Points on a hilly landscape, in no order, each with its height.
From any point a ball rolls to the lowest of the 2 points nearest to it. It stops when none of these is lower. Distance is the straight distance between rows; heights are no part of it.
tari: -3.529; 0.518; 0.433; 2.466; -0.320; -4.283; 0.339; 3.712; -2.462; -1.170; -0.062; -2.662; -2.046; 0.444; -0.385; 2.138; -2.045; 0.042; 0.724; 3.018; -1.045; -0.974; 0.069; 0.567; -0.945; -2.327; -0.566  height 223
rinek: -2.519; 0.987; 0.012; 2.099; -0.192; -1.137; 0.214; 1.115; -1.689; -2.048; 2.008; 2.013; -0.541; 2.419; 0.284; 2.165; -2.305; 0.737; -1.372; 0.349; 1.358; 2.763; -2.270; 0.955; -1.370; -0.353; 0.470  height 294
Miki: -2.175; 1.192; 1.870; -0.731; 0.048; -2.737; 1.036; 0.480; 0.545; 3.178; 0.835; 0.940; -2.540; -0.519; -2.175; -2.247; 0.598; 0.144; -2.393; 0.715; 0.714; 4.740; 2.925; -1.938; -1.264; -0.065; 0.937  height 605
bunu: -0.453; 0.702; 0.364; -1.425; -0.621; 0.107; 1.204; -1.628; 1.791; -0.865; 0.749; -0.389; -3.527; 3.920; -1.635; -0.059; 1.910; 0.761; 0.651; -3.495; -3.491; -0.160; -0.986; 2.181; 0.458; 2.198; 4.039  height 298
Ruk: -0.380; 0.800; -1.860; -2.211; -1.634; -0.963; -1.321; -0.816; -1.787; 0.545; -2.958; -1.571; -1.577; -0.083; 0.909; -4.252; 1.496; 1.853; 0.421; 1.164; 1.496; 2.419; 2.368; -0.360; -0.554; 4.009; -2.252  height 89
Leve: 2.288; -1.675; -1.181; -1.162; 0.360; 1.890; -0.904; -3.055; 0.551; 1.183; -2.142; -0.734; 3.089; -1.474; 2.287; -2.597; 1.190; -0.566; 2.092; -0.725; 0.698; 0.168; 2.822; -1.158; 0.553; 1.293; -1.109  height 521
poz: -1.636; 1.216; 0.108; -0.452; -0.248; -0.967; -0.661; 0.498; 1.118; -0.813; 0.154; 1.196; -5.221; 2.227; -1.784; 2.048; 1.324; 2.489; -1.211; -2.562; -3.133; -0.142; -2.386; 1.685; 0.571; 2.063; 4.057  height 262
Zofun: -1.133; -1.489; -1.517; 4.561; 1.035; 0.031; -0.475; 0.947; -2.783; -2.163; 0.852; -1.745; 1.177; -0.570; 2.352; 3.637; -2.963; 0.650; 2.586; 1.940; 0.944; -3.808; -1.814; 1.661; -0.354; -4.203; -1.018  height 300
lage: -2.555; 0.011; 0.691; 3.690; 0.719; -2.847; 2.565; 3.152; -1.033; -0.542; 1.396; -1.590; -0.917; -0.580; 0.592; 3.074; -2.576; 0.266; 1.902; 2.953; -0.625; -2.144; -0.185; 0.291; -1.090; -5.592; -1.728  height 253
timot: 0.467; -0.569; -1.354; -2.019; 0.044; -1.439; -0.925; -1.514; -0.867; 0.680; -1.960; -2.938; -1.619; 1.297; -0.930; -2.895; 1.877; 0.554; 1.751; -1.098; -1.863; 0.832; 2.634; 0.767; 0.190; 3.121; 1.400  height 100
Gubo: 2.377; -1.579; -1.818; -2.464; -1.036; 1.532; -0.302; -3.373; -0.851; 0.444; -2.787; -1.634; 2.844; 0.911; 2.173; -4.708; 1.717; 0.111; 4.008; -1.154; 0.012; -0.416; 3.439; 1.299; 0.165; 3.299; -1.854  height 514
sulo: 0.203; -2.053; -1.398; 2.522; -0.256; -0.097; -0.575; 0.253; -2.291; -1.367; -0.518; -3.013; 5.893; -1.197; 1.729; 0.783; -3.118; -3.100; 2.772; 1.720; -0.050; -4.019; 0.505; 0.221; 0.175; -3.485; -0.779  height 516
vebi: 1.015; 3.364; 0.957; -2.354; -1.521; 3.932; -0.515; -0.140; 1.679; 0.401; -0.444; 1.695; 0.151; -2.315; 1.750; -1.059; 1.350; 1.476; -1.299; 1.580; 3.450; 2.771; -1.248; -2.429; 0.439; 2.198; -6.271  height 573
nifo: -0.884; 2.814; -1.129; -0.666; -1.283; -0.399; -2.423; 2.070; -3.549; -0.973; -0.219; -2.799; 0.763; 1.004; 0.313; -1.936; -1.214; -1.802; -1.347; 4.886; 4.982; 3.063; -0.444; -0.282; -0.466; 2.005; -2.422  height 140
Tove: -2.177; -1.446; 0.433; 4.098; 1.187; -1.175; -0.058; 1.820; -1.092; -0.528; 1.252; -1.512; -0.678; -1.982; 0.405; 4.152; -1.830; -0.014; 0.186; 2.839; 2.034; -2.583; -1.084; 0.314; -0.928; -4.672; -0.711  height 277
kat: -1.931; -0.388; 1.422; 0.222; 0.372; -3.674; 0.879; 1.243; -0.469; 2.139; 0.464; -1.531; -1.284; -0.960; -2.598; -0.968; 0.346; -1.488; -1.607; 1.914; 0.299; 2.420; 2.730; -1.865; -0.766; -1.751; 0.518  height 590
kemiz: 3.657; -0.851; 0.449; -1.581; 1.295; 2.820; 0.174; -3.052; 4.362; 1.446; -0.889; 2.182; 0.388; -1.682; -0.379; -1.244; 1.944; 0.173; 0.813; -3.802; -2.882; -1.767; 0.504; -0.424; 0.878; 0.146; 1.732  height 591
rodop: -1.650; -0.853; 1.936; 1.207; 0.084; -4.416; 3.402; 1.962; -0.075; 1.140; 0.868; -2.596; 0.834; -0.511; -2.276; 0.068; -1.031; -2.335; 0.470; 1.837; -1.771; -0.070; 2.514; -1.277; -0.891; -4.168; -0.068  height 575
fogib: 1.796; 3.289; 2.795; -2.388; -1.584; 2.934; -0.659; 0.545; 3.057; 2.015; -0.628; 3.760; -2.449; -4.253; 0.189; -1.900; 1.357; 2.502; -2.449; 1.109; 1.724; 2.009; -1.907; -3.389; -0.205; 1.142; -6.247  height 560
sanat: 1.780; -0.995; -1.815; -0.397; -1.584; -0.195; 1.169; -1.022; -4.043; -2.767; 0.881; -1.266; 4.157; 4.759; 1.214; -1.538; -0.968; -1.068; 2.418; -0.448; -0.298; -0.903; -0.122; 2.953; 0.499; 0.893; -0.714  height 501
boto: -0.672; -0.238; 2.157; 1.774; 0.493; 0.296; 1.029; 0.954; 0.549; 1.590; 2.555; -0.186; 0.569; -2.076; -1.460; 1.619; -1.053; -3.324; -2.865; 3.156; 5.173; 1.671; -0.495; -1.877; -0.841; -2.699; -0.925  height 482
Kotap: -0.065; -1.662; 0.056; 1.147; -0.617; 0.562; -0.291; -1.827; -1.143; -2.105; 0.703; -2.596; -0.616; 2.972; 0.798; 2.099; 0.467; 0.973; 3.534; -2.515; -3.077; -4.643; -1.292; 3.727; 0.200; 0.660; 3.293  height 349
Kisef: 0.848; -2.537; -0.657; 0.201; 1.231; 0.773; -2.225; -2.341; 0.617; 2.512; -1.652; -1.994; 4.505; -3.302; 1.555; -2.154; -0.102; -3.508; 2.224; 0.859; -0.153; -1.046; 4.374; -1.713; 0.306; -1.030; 0.374  height 531
Dur: -1.285; -0.865; -2.410; 2.987; 0.503; 0.067; -2.296; 1.601; -3.518; -3.080; 0.043; -2.377; 1.164; -0.246; 1.601; 2.910; -2.763; -0.681; 0.036; 3.219; 3.080; -2.618; -2.694; 1.493; -0.437; -1.417; -1.410  height 317
tis: 1.116; -1.241; 0.033; 1.550; 0.645; 2.134; 2.423; -1.495; 1.134; -1.788; 2.833; 3.631; 1.159; 0.587; 0.867; 3.145; -0.179; 0.819; -0.837; -2.341; 0.313; -0.344; -3.271; 0.355; 0.554; -1.059; 0.971  height 519
pel: -0.010; -0.151; -2.573; -0.928; 0.754; 0.340; -4.024; 0.802; -0.399; -0.497; -2.670; -0.685; -2.655; -1.573; -0.612; 1.323; 1.954; 2.101; -1.184; -1.431; -1.640; -2.349; -0.869; 0.547; 1.434; 2.886; 3.080  height 406
Feze: 0.424; -0.678; -1.759; 0.507; 0.689; 1.118; -1.254; -0.138; -0.589; -1.238; -0.159; 0.482; 0.135; -0.789; 0.285; 1.591; 0.565; 0.519; -1.486; -0.430; 1.134; -0.252; -1.339; -0.302; 0.931; 1.104; 0.734  height 358
vul: 0.250; -3.203; 0.292; 1.552; 2.443; 0.813; -1.787; -1.340; 1.560; 2.268; -0.014; -0.149; 2.267; -4.083; 0.575; 1.920; 0.377; -1.942; -0.246; -0.591; -0.357; -2.535; 1.645; -0.804; 0.143; -1.538; 2.595  height 559
paf: 1.855; 0.373; -0.198; -2.155; 1.071; 0.667; -2.870; -0.293; 3.197; 3.151; -3.226; 1.482; -3.643; -5.210; -0.954; -1.827; 2.304; 2.274; -1.729; -1.092; -1.580; -1.264; 1.349; -2.086; 0.433; 1.436; 0.414  height 461
ninub: 4.678; -0.076; 1.425; -2.459; 0.854; 2.870; 0.567; -1.683; 4.625; 1.787; -1.250; 4.038; -1.359; -2.063; -0.511; -1.731; 1.933; 1.415; -0.383; -3.057; -2.363; -0.228; -0.393; -1.741; 0.883; -0.249; -1.517  height 601
mumu: -0.901; -1.629; -2.484; 2.053; 1.217; 0.704; -3.168; 0.515; -2.106; -2.180; -0.587; -0.975; 0.704; -1.172; 1.350; 3.216; -0.547; 0.458; -0.655; 0.811; 1.986; -2.547; -1.931; 0.964; 0.412; 0.490; 0.996  height 337
Pama: 1.269; -0.907; 0.998; -0.574; 1.036; 2.149; -0.597; -1.924; 2.225; 3.422; -1.217; -0.568; 1.182; -4.215; 0.850; -1.566; 1.131; -1.917; -1.102; 1.784; 3.798; 1.011; 2.719; -3.256; -0.477; 0.015; -2.476  height 648
Mokur: -0.895; -2.292; 2.122; 0.904; 2.305; -0.932; -0.498; -0.408; 2.072; 1.063; 0.460; -0.953; -2.439; -2.164; -1.629; 3.102; 2.341; 0.782; -0.127; -2.174; -2.981; -3.105; 0.823; 0.610; 0.016; -0.079; 4.197  height 264
zole: -2.740; 2.462; 1.732; -0.557; -0.613; -1.384; 0.244; 0.802; 0.527; 0.131; 0.674; 3.804; -1.301; 3.869; -1.161; -0.340; -1.253; 1.558; -1.876; -2.671; -0.300; 5.371; -0.621; 0.247; -1.727; 1.119; 2.372  height 265
Sipum: 0.905; -0.110; 1.471; 0.417; 0.504; 1.563; 3.187; -1.383; 0.777; -0.274; 3.214; 2.729; 2.876; 0.987; 0.399; 0.648; -0.342; -1.143; -1.364; -0.307; 2.305; 3.680; -0.784; -1.925; 0.014; -0.913; -1.610  height 480
med: -1.734; 1.790; 0.757; 2.124; -0.779; -0.679; 1.178; 1.983; -1.814; -2.177; 2.187; -0.655; 2.647; 1.649; 0.138; 0.715; -4.021; -3.061; -0.750; 3.621; 3.837; 2.704; -2.270; -0.336; -1.147; -2.284; -2.631  height 315
kuvar: -0.273; 1.854; 1.918; -1.045; -0.004; -0.398; 0.558; 0.017; 2.144; 4.206; 0.018; 1.753; -3.247; -3.630; -1.129; -2.648; 1.752; 1.022; -3.585; 1.280; 2.479; 3.221; 2.286; -3.190; -0.776; 0.871; -1.156  height 623
Vit: -2.274; 2.451; -0.583; 2.267; -1.373; -3.073; 4.075; 3.445; -0.775; -1.570; 0.166; -2.695; 2.846; 1.243; 0.019; 0.104; -4.903; -2.642; 0.507; 3.318; 0.131; -0.412; -0.039; -0.372; -1.140; -3.793; -3.097  height 335
vaga: 1.115; -2.017; -0.831; -1.046; 0.951; 0.070; -1.989; -2.420; 0.080; 0.890; -1.980; -3.368; 1.330; -0.442; 0.131; -1.898; 1.683; -0.821; 3.176; -1.800; -2.931; -1.792; 3.247; 0.726; 0.598; 1.876; 3.150  height 153
Lofen: 0.433; 0.623; 2.479; 0.316; 0.839; 1.499; 2.444; -0.060; 1.615; 2.143; 3.360; 2.382; 1.287; -1.417; -0.424; 0.846; -0.474; -2.186; -3.164; 1.364; 4.371; 3.809; -0.446; -2.565; -0.435; -1.245; -1.741  height 470
vev: -2.129; 0.687; -0.309; 3.222; -0.278; -1.258; 1.153; 1.814; -2.645; -2.919; 2.195; 0.162; 0.862; 2.078; 1.128; 1.974; -4.129; -0.342; 0.092; 2.379; 2.085; 1.074; -2.796; 1.304; -1.273; -2.652; -1.963  height 306
gon: -2.468; -0.467; 3.214; 0.738; 0.950; -3.394; 2.048; 0.489; 1.052; 1.463; 2.305; 0.821; -3.041; 0.093; -2.443; 1.551; 1.294; 0.410; -1.048; -1.072; -2.036; 1.751; 1.383; 0.359; -1.206; -1.011; 2.999  height 250
Rek: -2.610; 3.577; 0.231; -0.124; -0.831; 0.279; -1.257; 1.805; -0.780; -1.229; 0.908; 4.228; -0.895; 3.132; -0.061; 0.751; -1.857; 2.133; -3.425; -1.033; 1.756; 4.359; -2.477; 0.367; -0.873; 1.918; 1.187  height 279
lela: 0.223; 1.043; -1.522; -1.283; -1.054; -0.231; -0.514; 0.387; -3.055; -0.332; -0.840; -2.552; 1.774; 1.441; 1.005; -3.368; -0.618; -1.470; 0.463; 3.274; 3.504; 3.327; 1.429; -0.664; -0.077; 1.736; -3.756  height 123
lof: 0.908; -1.019; -0.335; 1.215; -0.840; -0.290; 2.794; -1.191; -2.016; -2.401; 2.380; 0.088; 3.752; 2.981; 0.768; -0.249; -1.537; -1.288; 1.540; -0.575; 0.171; 0.773; -0.722; 0.577; 0.001; -1.438; -0.698  height 496
kema: 1.280; -0.441; 0.056; -0.771; 1.765; 0.968; -0.668; -0.028; 2.366; 2.363; -0.488; 2.059; -1.799; -3.869; -1.127; 0.756; 1.497; 0.792; -3.144; -0.852; 0.396; -0.229; 0.146; -1.964; 0.759; 0.480; 0.943  height 426
Fole: 0.462; 1.327; -2.307; -0.968; 0.286; 1.080; -3.174; 1.596; 0.070; -0.726; -1.290; 1.958; -2.786; -2.138; -0.878; 1.187; 1.263; 2.649; -3.397; -0.041; 0.497; -0.631; -2.702; -1.009; 1.239; 1.892; 1.271  height 387
porov: 1.617; -0.864; -1.548; -0.592; -1.728; -1.826; 1.166; -0.137; -4.293; -2.015; -0.339; -4.066; 3.907; 4.660; 0.038; -2.319; -1.578; -1.179; 3.706; -0.055; -2.894; -3.263; 0.833; 3.727; 0.205; 0.699; -0.189  height 509
netaz: -0.220; -2.292; 0.992; 3.034; 1.449; 0.322; 2.595; -0.751; 0.502; -0.340; 3.485; 2.081; 0.825; -1.146; 0.349; 3.684; -0.834; -0.127; -0.916; -0.473; 1.395; -0.738; -1.937; 0.030; -0.536; -3.074; 0.432  height 508
dunu: 1.618; 1.409; -0.097; -3.158; -1.279; 0.362; -1.434; -0.596; 2.455; 1.571; -3.837; 2.178; -4.678; -2.683; -0.777; -3.741; 2.648; 3.608; -0.821; -1.118; -1.725; 0.575; 0.210; -1.338; -0.007; 2.608; -1.413  height 489
semu: 2.117; -1.028; -2.871; -1.481; 0.508; 3.756; -3.498; -1.299; 1.145; -0.814; -2.395; 1.451; 2.284; -0.971; 2.038; 0.092; 1.010; 0.266; 1.131; -1.903; -1.131; -2.445; -0.329; 0.815; 1.996; 2.188; 1.195  height 359
Falu: 2.116; -0.846; -1.889; -1.283; -0.153; 2.787; -1.017; -1.600; 0.934; -1.558; -0.632; 1.012; 0.798; 1.825; 0.832; 0.649; 1.455; 0.634; 1.104; -3.228; -1.675; -2.818; -2.032; 1.843; 1.714; 1.561; 2.330  height 344
boso: 1.604; 2.767; -0.498; -2.976; -1.391; 1.658; -0.950; 0.653; 1.710; -0.538; -1.216; 4.811; -3.918; 2.038; -1.015; -1.294; 1.169; 2.839; -1.387; -2.257; -2.007; 1.928; -3.108; 0.054; 1.408; 1.753; -0.168  height 520
vakod: -2.130; 0.838; 2.586; -0.383; 0.022; -2.516; 2.086; -0.417; 1.110; 0.749; 1.737; 1.301; -2.472; 3.250; -2.336; -0.169; 0.191; 0.474; -0.250; -2.753; -2.519; 3.443; 0.515; 0.901; -1.230; 0.290; 3.401  height 239
dib: 0.098; -1.515; 2.535; -0.240; 2.268; -1.327; 1.675; -0.284; 3.006; 2.693; 1.747; 1.021; -2.970; -2.250; -2.639; 1.415; 2.503; 0.373; -2.095; -2.468; -2.088; -0.624; 1.581; -0.071; -0.305; -0.411; 3.388  height 187
voz: 0.562; 1.308; 2.025; -1.047; -0.887; 2.029; -0.289; -1.065; 2.464; 3.825; -1.228; -0.228; -1.107; -4.677; 0.612; -2.364; 1.808; -0.140; -2.187; 2.846; 4.834; 2.142; 1.985; -3.591; -1.081; 1.280; -3.821  height 638
lelov: -1.324; -0.297; -0.478; 1.856; -0.359; -0.505; 0.050; -0.159; -1.465; -2.558; 1.141; -0.709; -3.473; 4.147; 1.106; 3.426; -0.070; 2.380; 2.427; -1.769; -2.293; -2.586; -2.908; 4.306; -0.178; 0.730; 2.718  height 323
dof: 0.105; -1.941; 0.652; 1.239; 0.553; -0.386; 0.850; -1.730; 0.364; -0.921; 1.119; -0.864; -0.574; 0.713; -0.430; 2.223; 0.970; 0.597; 1.600; -2.623; -2.428; -2.467; -0.512; 1.670; 0.271; -0.336; 3.463  height 322
gaka: 2.263; 2.216; -0.331; -3.632; -2.304; 1.774; -2.601; 0.757; 1.541; -0.260; -3.302; 4.329; -4.336; -0.765; -0.450; -3.182; 2.209; 3.929; -0.586; -0.926; -1.517; 0.566; -2.354; -0.969; 0.934; 2.054; -3.100  height 507
biti: 0.058; -3.088; 0.666; 1.022; 1.634; -0.723; -0.459; -0.705; 0.611; 2.494; -0.238; -2.307; 2.711; -3.208; -0.639; -0.077; 0.137; -3.557; 0.130; 1.116; 0.453; -1.385; 3.365; -1.842; -0.122; -2.887; 0.778  height 544
noged: 2.405; 0.580; -1.750; -3.207; -1.631; 3.254; 0.861; -1.819; 1.043; -1.799; -0.329; 1.884; 0.140; 5.147; 0.880; -1.161; 1.880; 0.691; 1.206; -3.570; -1.518; -1.472; -2.672; 2.817; 1.917; 1.948; 1.325  height 331
Limiv: -1.034; -1.799; 0.287; 2.636; 0.265; -2.134; 0.185; 1.653; -0.614; 0.229; -1.564; -4.390; 3.757; -2.217; 0.859; 1.504; -2.306; -2.449; 3.255; 1.773; -2.355; -5.511; 2.334; -0.459; -0.196; -4.395; 0.039  height 527
das: 0.529; -1.187; 0.890; -1.455; 1.017; 1.155; -2.159; -2.993; 2.212; 0.644; -1.098; -3.550; -0.506; -0.021; -0.970; -0.969; 2.275; -0.709; 3.337; -3.166; -4.863; -3.713; 2.756; 1.010; 0.661; 2.310; 4.965  height 203
nufu: 0.539; 2.074; -0.076; -1.926; -0.638; 0.620; 0.587; -0.358; 1.347; 0.627; -0.240; 3.305; -2.152; 0.463; -0.323; -1.526; 1.167; 1.938; -1.790; -1.272; -0.119; 3.616; -0.434; -1.090; 0.320; 2.097; -0.313  height 533
sul: 1.431; 2.448; -1.718; -2.895; -1.432; 3.500; -1.339; 0.486; -0.104; -1.484; -1.389; 2.500; -0.196; -0.017; 1.887; -1.209; 1.383; 2.331; -0.712; 0.221; 2.186; 1.734; -1.334; -0.554; 1.245; 3.282; -4.470  height 581
Bilup: -1.839; 1.258; -1.217; 0.654; -0.916; -0.463; -0.569; 0.704; -0.962; -2.507; 0.766; 2.202; -3.220; 4.045; 0.294; 2.694; -0.514; 2.629; -1.220; -1.779; -1.103; 0.655; -3.617; 3.394; -0.026; 1.883; 2.496  height 296
nufiv: -0.450; -2.596; 2.192; 3.003; 1.294; 0.024; 2.706; 0.423; 0.891; 1.368; 3.552; 0.729; 1.448; -2.485; -0.739; 2.703; -1.514; -2.699; -1.640; 1.726; 3.307; -0.766; -0.268; -1.049; -1.139; -4.643; -0.768  height 494
runu: 1.697; -2.097; 0.733; 0.088; 2.281; 2.034; -1.029; -2.886; 3.181; 1.754; 0.251; 0.581; 1.621; -2.887; 0.200; 0.899; 1.400; -1.110; 1.202; -3.230; -3.016; -3.093; 1.817; 0.199; 0.742; -0.258; 4.106  height 578
sev: -1.621; -1.565; 2.095; 1.890; 0.490; -3.758; 2.172; 1.456; -0.789; -0.306; 0.471; -3.267; -0.124; -0.265; -1.181; 1.531; -0.210; -0.719; 2.678; 0.536; -3.306; -2.313; 1.564; 0.105; -0.643; -3.254; 0.963  height 561
tum: -2.035; -0.083; -1.096; 0.728; -0.483; -4.051; -1.221; 2.325; -3.849; -1.333; -0.893; -3.606; -1.013; 1.480; -0.903; 0.111; -0.889; -0.205; 0.303; 1.857; -1.136; -0.216; 0.745; 1.093; -0.304; 0.706; 0.378  height 184
Bafa: -0.770; 0.315; -2.355; -1.377; -0.560; -2.498; -2.096; 0.683; -3.571; -0.374; -1.504; -2.833; -1.605; 1.556; -0.557; -2.381; 0.645; 0.960; -0.061; 1.186; -0.345; 1.268; 1.729; 1.184; 0.233; 3.489; 0.425  height 138
pubi: 2.149; 0.300; -3.615; -2.963; -0.095; 2.906; -4.832; 0.250; 0.468; -0.761; -4.177; 1.165; -1.184; -0.541; 0.610; -0.654; 1.598; 2.048; 0.400; -1.776; -1.790; -2.901; -1.294; 1.372; 2.226; 3.490; 0.990  height 375
Figil: 0.020; 0.338; 1.644; 0.201; 1.382; 0.422; 1.496; 0.546; 1.931; 2.181; 2.648; 3.354; -1.519; -1.966; -1.458; 1.149; 0.366; -0.044; -4.162; -0.311; 2.003; 2.442; -0.594; -1.899; 0.005; -0.509; 0.360  height 453
Gok: 0.136; 1.189; -0.521; -1.757; -1.145; 0.483; 0.308; -1.204; -0.938; 0.283; -0.866; -0.041; 0.303; 0.440; 1.330; -3.121; 0.838; 0.459; 0.208; 1.152; 2.498; 4.019; 1.707; -1.418; -0.145; 2.734; -3.200  height 121
tomig: 0.542; -2.204; 0.719; 2.635; 0.952; 1.003; 1.183; -0.466; -0.026; 0.327; 1.707; -1.100; 4.562; -1.962; 0.170; 1.482; -2.000; -4.188; -0.015; 2.271; 3.305; -1.338; -0.094; -1.869; -0.411; -4.339; -1.228  height 503
mone: 1.613; 3.076; 1.580; -2.442; -0.941; 2.257; 0.198; 0.728; 2.581; 1.374; 0.042; 5.350; -2.363; -1.465; -0.384; -1.273; 0.787; 2.570; -2.952; -0.297; 0.728; 3.392; -1.922; -2.728; 0.520; 1.127; -3.287  height 546
riri: -0.439; 3.284; -1.872; -2.119; -1.336; 1.880; -1.528; 1.484; -2.157; -1.814; 0.112; 2.386; 0.400; 2.978; 1.697; -0.994; -0.016; 1.463; -1.653; 0.929; 2.793; 3.640; -1.441; 0.876; 0.570; 3.808; -2.280  height 587
sofo: -3.578; 2.724; 1.421; 2.273; -1.161; -2.850; 1.941; 3.940; -0.373; -0.510; 0.845; -1.260; 0.726; 0.951; -1.269; 0.511; -4.728; -2.734; -1.171; 4.175; 2.116; 1.921; -0.522; -0.849; -2.173; -4.024; -1.792  height 325
fena: 1.953; -0.737; -2.858; -2.236; -0.893; 0.936; -0.481; -1.183; -3.111; -1.035; -1.518; -1.233; 2.396; 3.480; 1.200; -2.979; 1.082; 0.247; 2.039; -0.312; 0.575; 0.113; 1.417; 2.668; 0.794; 3.604; -1.752  height 510
livel: -0.116; 0.154; -1.123; -0.092; -1.135; -4.114; 1.689; 2.178; -3.601; -1.808; -1.412; -5.388; 2.301; 3.106; -0.691; -1.564; -2.271; -1.061; 3.018; 1.097; -4.414; -3.335; 1.424; 2.410; 0.121; 0.513; -0.538  height 517
Vukig: 1.360; -1.838; -0.768; 1.119; 0.467; 1.254; -0.217; -1.153; -1.041; -0.316; 0.234; -2.207; 6.033; -1.119; 1.190; -0.656; -1.540; -3.928; 1.314; 2.009; 2.419; -0.797; 1.224; -1.745; 0.414; -2.199; -1.692  height 511
fufo: 0.314; 2.010; -1.168; -3.361; -1.766; 1.311; 0.773; -1.299; 1.294; -1.050; -0.070; 1.514; -2.501; 6.420; -0.103; -1.794; 1.515; 0.799; 0.595; -3.365; -2.269; 0.745; -2.041; 3.432; 0.895; 3.056; 2.163  height 319
musi: -0.074; -0.675; 1.980; 1.741; -0.376; -0.969; 4.239; -1.310; 0.153; -0.682; 3.713; 2.085; 2.188; 2.597; -0.473; 0.478; -1.314; -1.088; 0.575; -1.527; -0.381; 2.560; -0.650; 0.187; -0.733; -2.499; 0.617  height 490
Bedu: -1.487; -1.277; 2.478; 2.424; 1.015; -2.840; 1.708; 2.268; 0.071; 0.255; -0.804; -3.857; 1.337; -2.149; 0.931; 2.538; -1.092; -0.266; 5.068; 1.464; -3.873; -5.932; 2.535; 0.130; -0.573; -5.210; 0.468  height 542

Where does a ball stop that starts at each point below?
Vit => vakod
voz => Lofen
pubi => poz
fogib => kema
vul => Lofen
Pama => Lofen
sofo => vakod
Bedu => Lofen
mumu => timot

Call two points neighbours if one is among the 2 nearest of the other. Go from one point of each pair to the other, from neighbour to neighbour, staying as low as possible. Name the highest point that can't be avoided.
vakod and dib => gon
poz and dib => Kotap
Lofen and timot => livel
Ruk and timot => Bafa
